Each scene shows the same named points in several views. A view is turned or mirrored, and shifted as a whole, has a little noise and may leave points out.
In the rows, 128 means zero.

Scene 1
View 1
z_394: 121, 126, 129, 112, 117, 117, 126, 124, 140, 145, 133, 142, 130, 109, 136, 132, 122, 123, 114, 144, 124
z_320: 124, 137, 135, 117, 146, 113, 135, 96, 142, 124, 151, 156, 108, 124, 131, 118, 123, 112, 130, 150, 124
z_859: 129, 147, 130, 121, 123, 122, 132, 104, 134, 166, 138, 147, 109, 120, 127, 135, 135, 112, 137, 136, 123
z_247: 127, 125, 136, 113, 123, 112, 126, 110, 136, 151, 141, 143, 125, 114, 135, 133, 123, 120, 123, 145, 128
z_603: 108, 128, 135, 91, 112, 112, 127, 118, 142, 139, 132, 145, 134, 107, 136, 133, 129, 117, 121, 142, 121
z_251: 155, 134, 135, 123, 133, 109, 135, 103, 127, 133, 150, 139, 107, 110, 134, 124, 119, 116, 133, 155, 129
z_15: 111, 122, 119, 107, 125, 120, 135, 125, 145, 129, 140, 138, 137, 104, 135, 127, 119, 124, 113, 149, 125
z_420: 124, 135, 134, 127, 124, 120, 120, 111, 141, 167, 133, 154, 118, 127, 130, 134, 128, 119, 121, 133, 127
z_129: 88, 128, 136, 100, 116, 117, 119, 109, 149, 166, 132, 151, 139, 120, 133, 137, 127, 115, 122, 132, 125
z_454: 144, 129, 131, 119, 133, 112, 133, 116, 136, 121, 143, 146, 114, 112, 134, 121, 119, 123, 119, 155, 126
z_526: 109, 104, 141, 108, 114, 113, 107, 127, 150, 158, 124, 153, 142, 117, 140, 135, 122, 133, 97, 137, 131
z_287: 142, 144, 140, 102, 131, 111, 140, 99, 135, 132, 145, 147, 102, 112, 127, 125, 138, 112, 142, 148, 121
z_909: 141, 149, 129, 121, 158, 120, 153, 81, 143, 131, 160, 157, 85, 125, 118, 116, 144, 109, 150, 145, 122
z_856: 131, 124, 117, 117, 123, 121, 131, 140, 143, 116, 132, 140, 131, 105, 136, 123, 113, 131, 101, 152, 124
z_351: 141, 133, 122, 122, 135, 122, 146, 107, 137, 140, 150, 140, 110, 110, 127, 127, 133, 122, 132, 147, 127
z_92: 138, 130, 139, 105, 133, 108, 135, 102, 135, 128, 149, 145, 112, 111, 134, 125, 128, 116, 133, 152, 125
z_868: 119, 136, 121, 133, 131, 125, 126, 121, 142, 144, 137, 151, 123, 125, 133, 125, 114, 120, 112, 143, 125
z_82: 120, 119, 155, 108, 124, 105, 103, 109, 147, 150, 129, 167, 122, 128, 136, 130, 122, 123, 109, 138, 128
View 2
z_320: 115, 122, 146, 123, 139, 99, 128, 144, 100, 156, 141, 100, 132, 133, 166, 114, 111, 161, 105, 144, 127
z_251: 109, 121, 132, 118, 138, 99, 113, 146, 116, 153, 151, 118, 122, 137, 168, 134, 105, 151, 87, 142, 123
z_247: 133, 119, 138, 145, 136, 92, 131, 149, 103, 139, 146, 114, 122, 136, 163, 134, 109, 148, 91, 125, 130
z_420: 132, 133, 126, 151, 129, 95, 135, 134, 92, 144, 147, 107, 124, 145, 160, 129, 108, 153, 85, 118, 136
z_394: 138, 123, 135, 147, 132, 82, 137, 150, 105, 130, 141, 116, 125, 129, 153, 139, 110, 147, 94, 127, 130
z_351: 113, 121, 133, 119, 133, 93, 130, 155, 101, 149, 154, 107, 118, 138, 158, 135, 97, 162, 89, 135, 122
z_526: 159, 123, 135, 172, 131, 81, 139, 156, 98, 118, 137, 108, 125, 142, 157, 136, 122, 133, 99, 122, 147
z_856: 135, 128, 128, 131, 127, 69, 134, 162, 115, 122, 131, 115, 129, 126, 141, 147, 116, 147, 105, 153, 128
z_287: 102, 116, 138, 120, 149, 107, 129, 143, 106, 154, 154, 106, 122, 121, 162, 124, 93, 148, 96, 131, 127
z_15: 140, 116, 146, 136, 132, 74, 142, 163, 105, 128, 136, 112, 127, 123, 148, 141, 111, 155, 104, 138, 124
z_859: 120, 127, 131, 140, 134, 102, 135, 130, 93, 153, 156, 108, 120, 135, 161, 128, 94, 160, 80, 112, 126
z_868: 136, 136, 131, 141, 122, 82, 134, 138, 97, 141, 137, 108, 132, 140, 152, 131, 115, 164, 95, 137, 127
z_129: 151, 117, 153, 169, 136, 91, 152, 141, 88, 135, 142, 108, 127, 127, 160, 126, 109, 153, 96, 105, 134
z_82: 140, 127, 134, 162, 141, 99, 131, 141, 100, 135, 140, 101, 128, 142, 167, 118, 122, 130, 103, 126, 151
z_603: 138, 113, 147, 149, 143, 88, 145, 151, 105, 130, 141, 111, 127, 114, 153, 134, 105, 142, 103, 120, 132
z_454: 118, 125, 131, 122, 135, 89, 122, 153, 113, 141, 142, 109, 127, 133, 157, 133, 112, 147, 100, 150, 129
z_909: 89, 123, 141, 101, 143, 111, 130, 143, 88, 175, 158, 89, 122, 138, 167, 109, 91, 171, 97, 140, 121
View 3
z_351: 107, 102, 108, 121, 129, 123, 144, 123, 158, 112, 151, 142, 132, 138, 120, 153, 124, 109, 141, 137, 148
z_454: 105, 94, 108, 120, 128, 144, 130, 123, 165, 115, 133, 156, 134, 131, 129, 161, 109, 120, 124, 141, 149
z_603: 100, 121, 128, 132, 128, 129, 147, 110, 138, 129, 137, 150, 131, 139, 118, 144, 98, 120, 107, 127, 156
z_320: 94, 100, 105, 130, 125, 133, 152, 118, 159, 104, 138, 151, 151, 136, 131, 151, 112, 114, 137, 153, 159
z_287: 112, 105, 110, 126, 124, 134, 160, 119, 145, 103, 138, 145, 141, 141, 136, 157, 129, 99, 133, 132, 157
z_129: 78, 123, 131, 151, 121, 118, 157, 117, 143, 137, 136, 140, 127, 138, 110, 129, 89, 123, 118, 126, 162
z_247: 97, 109, 117, 137, 121, 130, 141, 122, 154, 123, 138, 148, 125, 135, 116, 148, 108, 120, 127, 124, 154
z_856: 107, 103, 118, 107, 142, 136, 119, 115, 161, 133, 143, 156, 127, 130, 117, 157, 93, 128, 108, 143, 138
z_92: 107, 106, 108, 130, 124, 135, 146, 115, 149, 104, 139, 157, 138, 138, 127, 156, 119, 115, 131, 135, 158
z_420: 83, 100, 122, 139, 120, 127, 149, 137, 163, 132, 132, 135, 121, 135, 120, 142, 106, 111, 132, 127, 153
z_526: 75, 104, 130, 144, 128, 131, 133, 118, 155, 143, 129, 158, 106, 135, 105, 140, 85, 133, 106, 119, 162
z_909: 100, 91, 97, 123, 126, 121, 169, 123, 158, 90, 148, 140, 153, 145, 137, 152, 138, 90, 157, 156, 162
z_82: 74, 95, 122, 149, 119, 141, 147, 121, 156, 127, 116, 158, 121, 136, 123, 145, 96, 121, 115, 127, 169
z_251: 114, 101, 104, 126, 119, 139, 138, 127, 160, 105, 138, 150, 136, 132, 131, 164, 126, 113, 142, 132, 147
z_868: 87, 101, 118, 127, 129, 128, 137, 132, 170, 132, 137, 138, 133, 129, 120, 143, 96, 120, 130, 146, 144
z_15: 106, 123, 120, 121, 135, 123, 134, 108, 147, 130, 151, 151, 135, 135, 109, 144, 94, 131, 115, 139, 145
z_859: 95, 107, 120, 137, 118, 122, 161, 137, 155, 123, 139, 127, 130, 138, 126, 142, 119, 102, 141, 125, 150
View 4
z_287: 123, 131, 141, 118, 142, 118, 129, 124, 148, 117, 116, 106, 145, 143, 97, 117, 123, 132, 114, 156, 100
z_454: 136, 139, 139, 113, 161, 118, 121, 134, 127, 129, 114, 119, 141, 133, 110, 124, 129, 126, 124, 149, 115
z_15: 127, 138, 133, 104, 160, 144, 127, 156, 127, 135, 138, 123, 142, 126, 114, 115, 128, 120, 123, 132, 114
z_856: 132, 142, 130, 102, 169, 132, 120, 155, 121, 144, 125, 125, 134, 129, 123, 125, 126, 112, 135, 141, 125
z_909: 126, 140, 159, 113, 135, 110, 139, 95, 140, 116, 111, 107, 171, 155, 105, 117, 125, 143, 109, 152, 85
z_603: 118, 126, 131, 111, 147, 150, 125, 157, 135, 123, 138, 115, 127, 123, 102, 114, 123, 124, 122, 138, 105
z_859: 123, 129, 161, 121, 128, 139, 137, 132, 142, 106, 128, 101, 145, 138, 112, 112, 135, 123, 133, 158, 102
z_420: 126, 127, 164, 121, 134, 147, 129, 137, 126, 110, 128, 111, 131, 128, 122, 113, 139, 127, 141, 154, 104
z_394: 126, 130, 141, 114, 151, 145, 126, 154, 131, 124, 132, 117, 131, 124, 115, 115, 133, 120, 134, 145, 115
z_526: 125, 118, 143, 122, 154, 165, 121, 164, 115, 118, 133, 130, 108, 108, 126, 108, 136, 132, 138, 138, 110
z_92: 130, 132, 139, 117, 153, 122, 126, 130, 139, 118, 117, 114, 144, 132, 97, 117, 129, 135, 114, 147, 105
z_251: 138, 138, 146, 124, 155, 111, 126, 128, 141, 115, 110, 109, 150, 135, 101, 120, 136, 126, 121, 158, 118
z_351: 128, 138, 147, 116, 149, 125, 138, 129, 141, 124, 119, 113, 157, 141, 117, 110, 135, 125, 121, 152, 113
z_247: 129, 128, 147, 121, 148, 140, 127, 145, 132, 114, 128, 115, 135, 122, 110, 111, 137, 128, 127, 147, 112
z_320: 134, 140, 153, 110, 148, 123, 125, 120, 124, 120, 122, 117, 151, 135, 100, 124, 126, 138, 116, 140, 93
z_129: 117, 121, 151, 115, 134, 168, 130, 158, 128, 109, 151, 113, 128, 116, 107, 107, 132, 131, 129, 133, 95
z_82: 127, 119, 152, 125, 147, 149, 114, 142, 116, 109, 121, 123, 107, 114, 110, 116, 131, 142, 133, 146, 94
View 5
z_351: 113, 144, 131, 95, 117, 118, 153, 115, 128, 94, 125, 103, 121, 128, 106, 143, 130, 114, 126, 137, 127
z_82: 141, 152, 129, 124, 125, 127, 116, 118, 128, 101, 159, 108, 139, 124, 126, 110, 145, 122, 115, 137, 125
z_859: 115, 139, 114, 104, 120, 130, 144, 104, 131, 94, 137, 108, 121, 150, 107, 133, 145, 118, 134, 138, 119
z_320: 113, 146, 138, 104, 132, 111, 143, 120, 141, 98, 142, 94, 130, 127, 117, 153, 146, 117, 109, 137, 125
z_454: 119, 157, 145, 106, 113, 110, 140, 126, 136, 102, 128, 102, 136, 119, 106, 140, 128, 114, 117, 134, 124
z_129: 139, 127, 106, 118, 124, 124, 124, 106, 125, 103, 163, 101, 122, 130, 127, 124, 139, 139, 135, 118, 136
z_603: 138, 138, 123, 111, 113, 120, 133, 118, 135, 120, 145, 99, 127, 121, 117, 127, 131, 139, 133, 121, 137
z_420: 124, 141, 116, 117, 116, 124, 131, 110, 124, 88, 149, 112, 129, 140, 113, 123, 139, 113, 129, 135, 120
z_247: 128, 148, 127, 108, 120, 124, 131, 109, 125, 97, 138, 104, 131, 125, 113, 130, 130, 124, 128, 126, 128
z_15: 129, 137, 129, 111, 107, 105, 135, 126, 128, 107, 142, 99, 126, 110, 115, 140, 116, 130, 130, 114, 139
z_856: 128, 149, 139, 117, 93, 96, 133, 138, 130, 106, 135, 105, 136, 107, 106, 137, 108, 119, 128, 116, 130
z_526: 149, 143, 121, 126, 112, 121, 113, 119, 112, 98, 161, 111, 133, 111, 125, 105, 121, 127, 127, 121, 135
z_868: 118, 141, 122, 121, 109, 105, 131, 122, 128, 87, 150, 109, 132, 129, 111, 142, 128, 112, 125, 125, 119
z_909: 97, 139, 136, 84, 138, 118, 168, 117, 144, 92, 129, 93, 117, 142, 111, 160, 160, 106, 107, 160, 124
z_394: 131, 142, 124, 114, 107, 116, 130, 118, 126, 103, 141, 105, 131, 122, 111, 127, 123, 126, 135, 121, 129
z_287: 116, 150, 137, 92, 124, 127, 152, 114, 145, 112, 123, 97, 126, 135, 107, 139, 148, 122, 122, 145, 125
z_92: 120, 154, 141, 98, 128, 122, 143, 114, 138, 107, 126, 95, 131, 122, 111, 141, 138, 122, 117, 136, 129
z_251: 112, 162, 144, 98, 123, 123, 143, 109, 137, 98, 116, 102, 136, 128, 101, 146, 132, 112, 120, 136, 118

In a view up to two points have been moved. Name them for each view, in the order of its rows, or write none.
view 1 | none
view 2 | none
view 3 | z_454, z_15
view 4 | none
view 5 | none
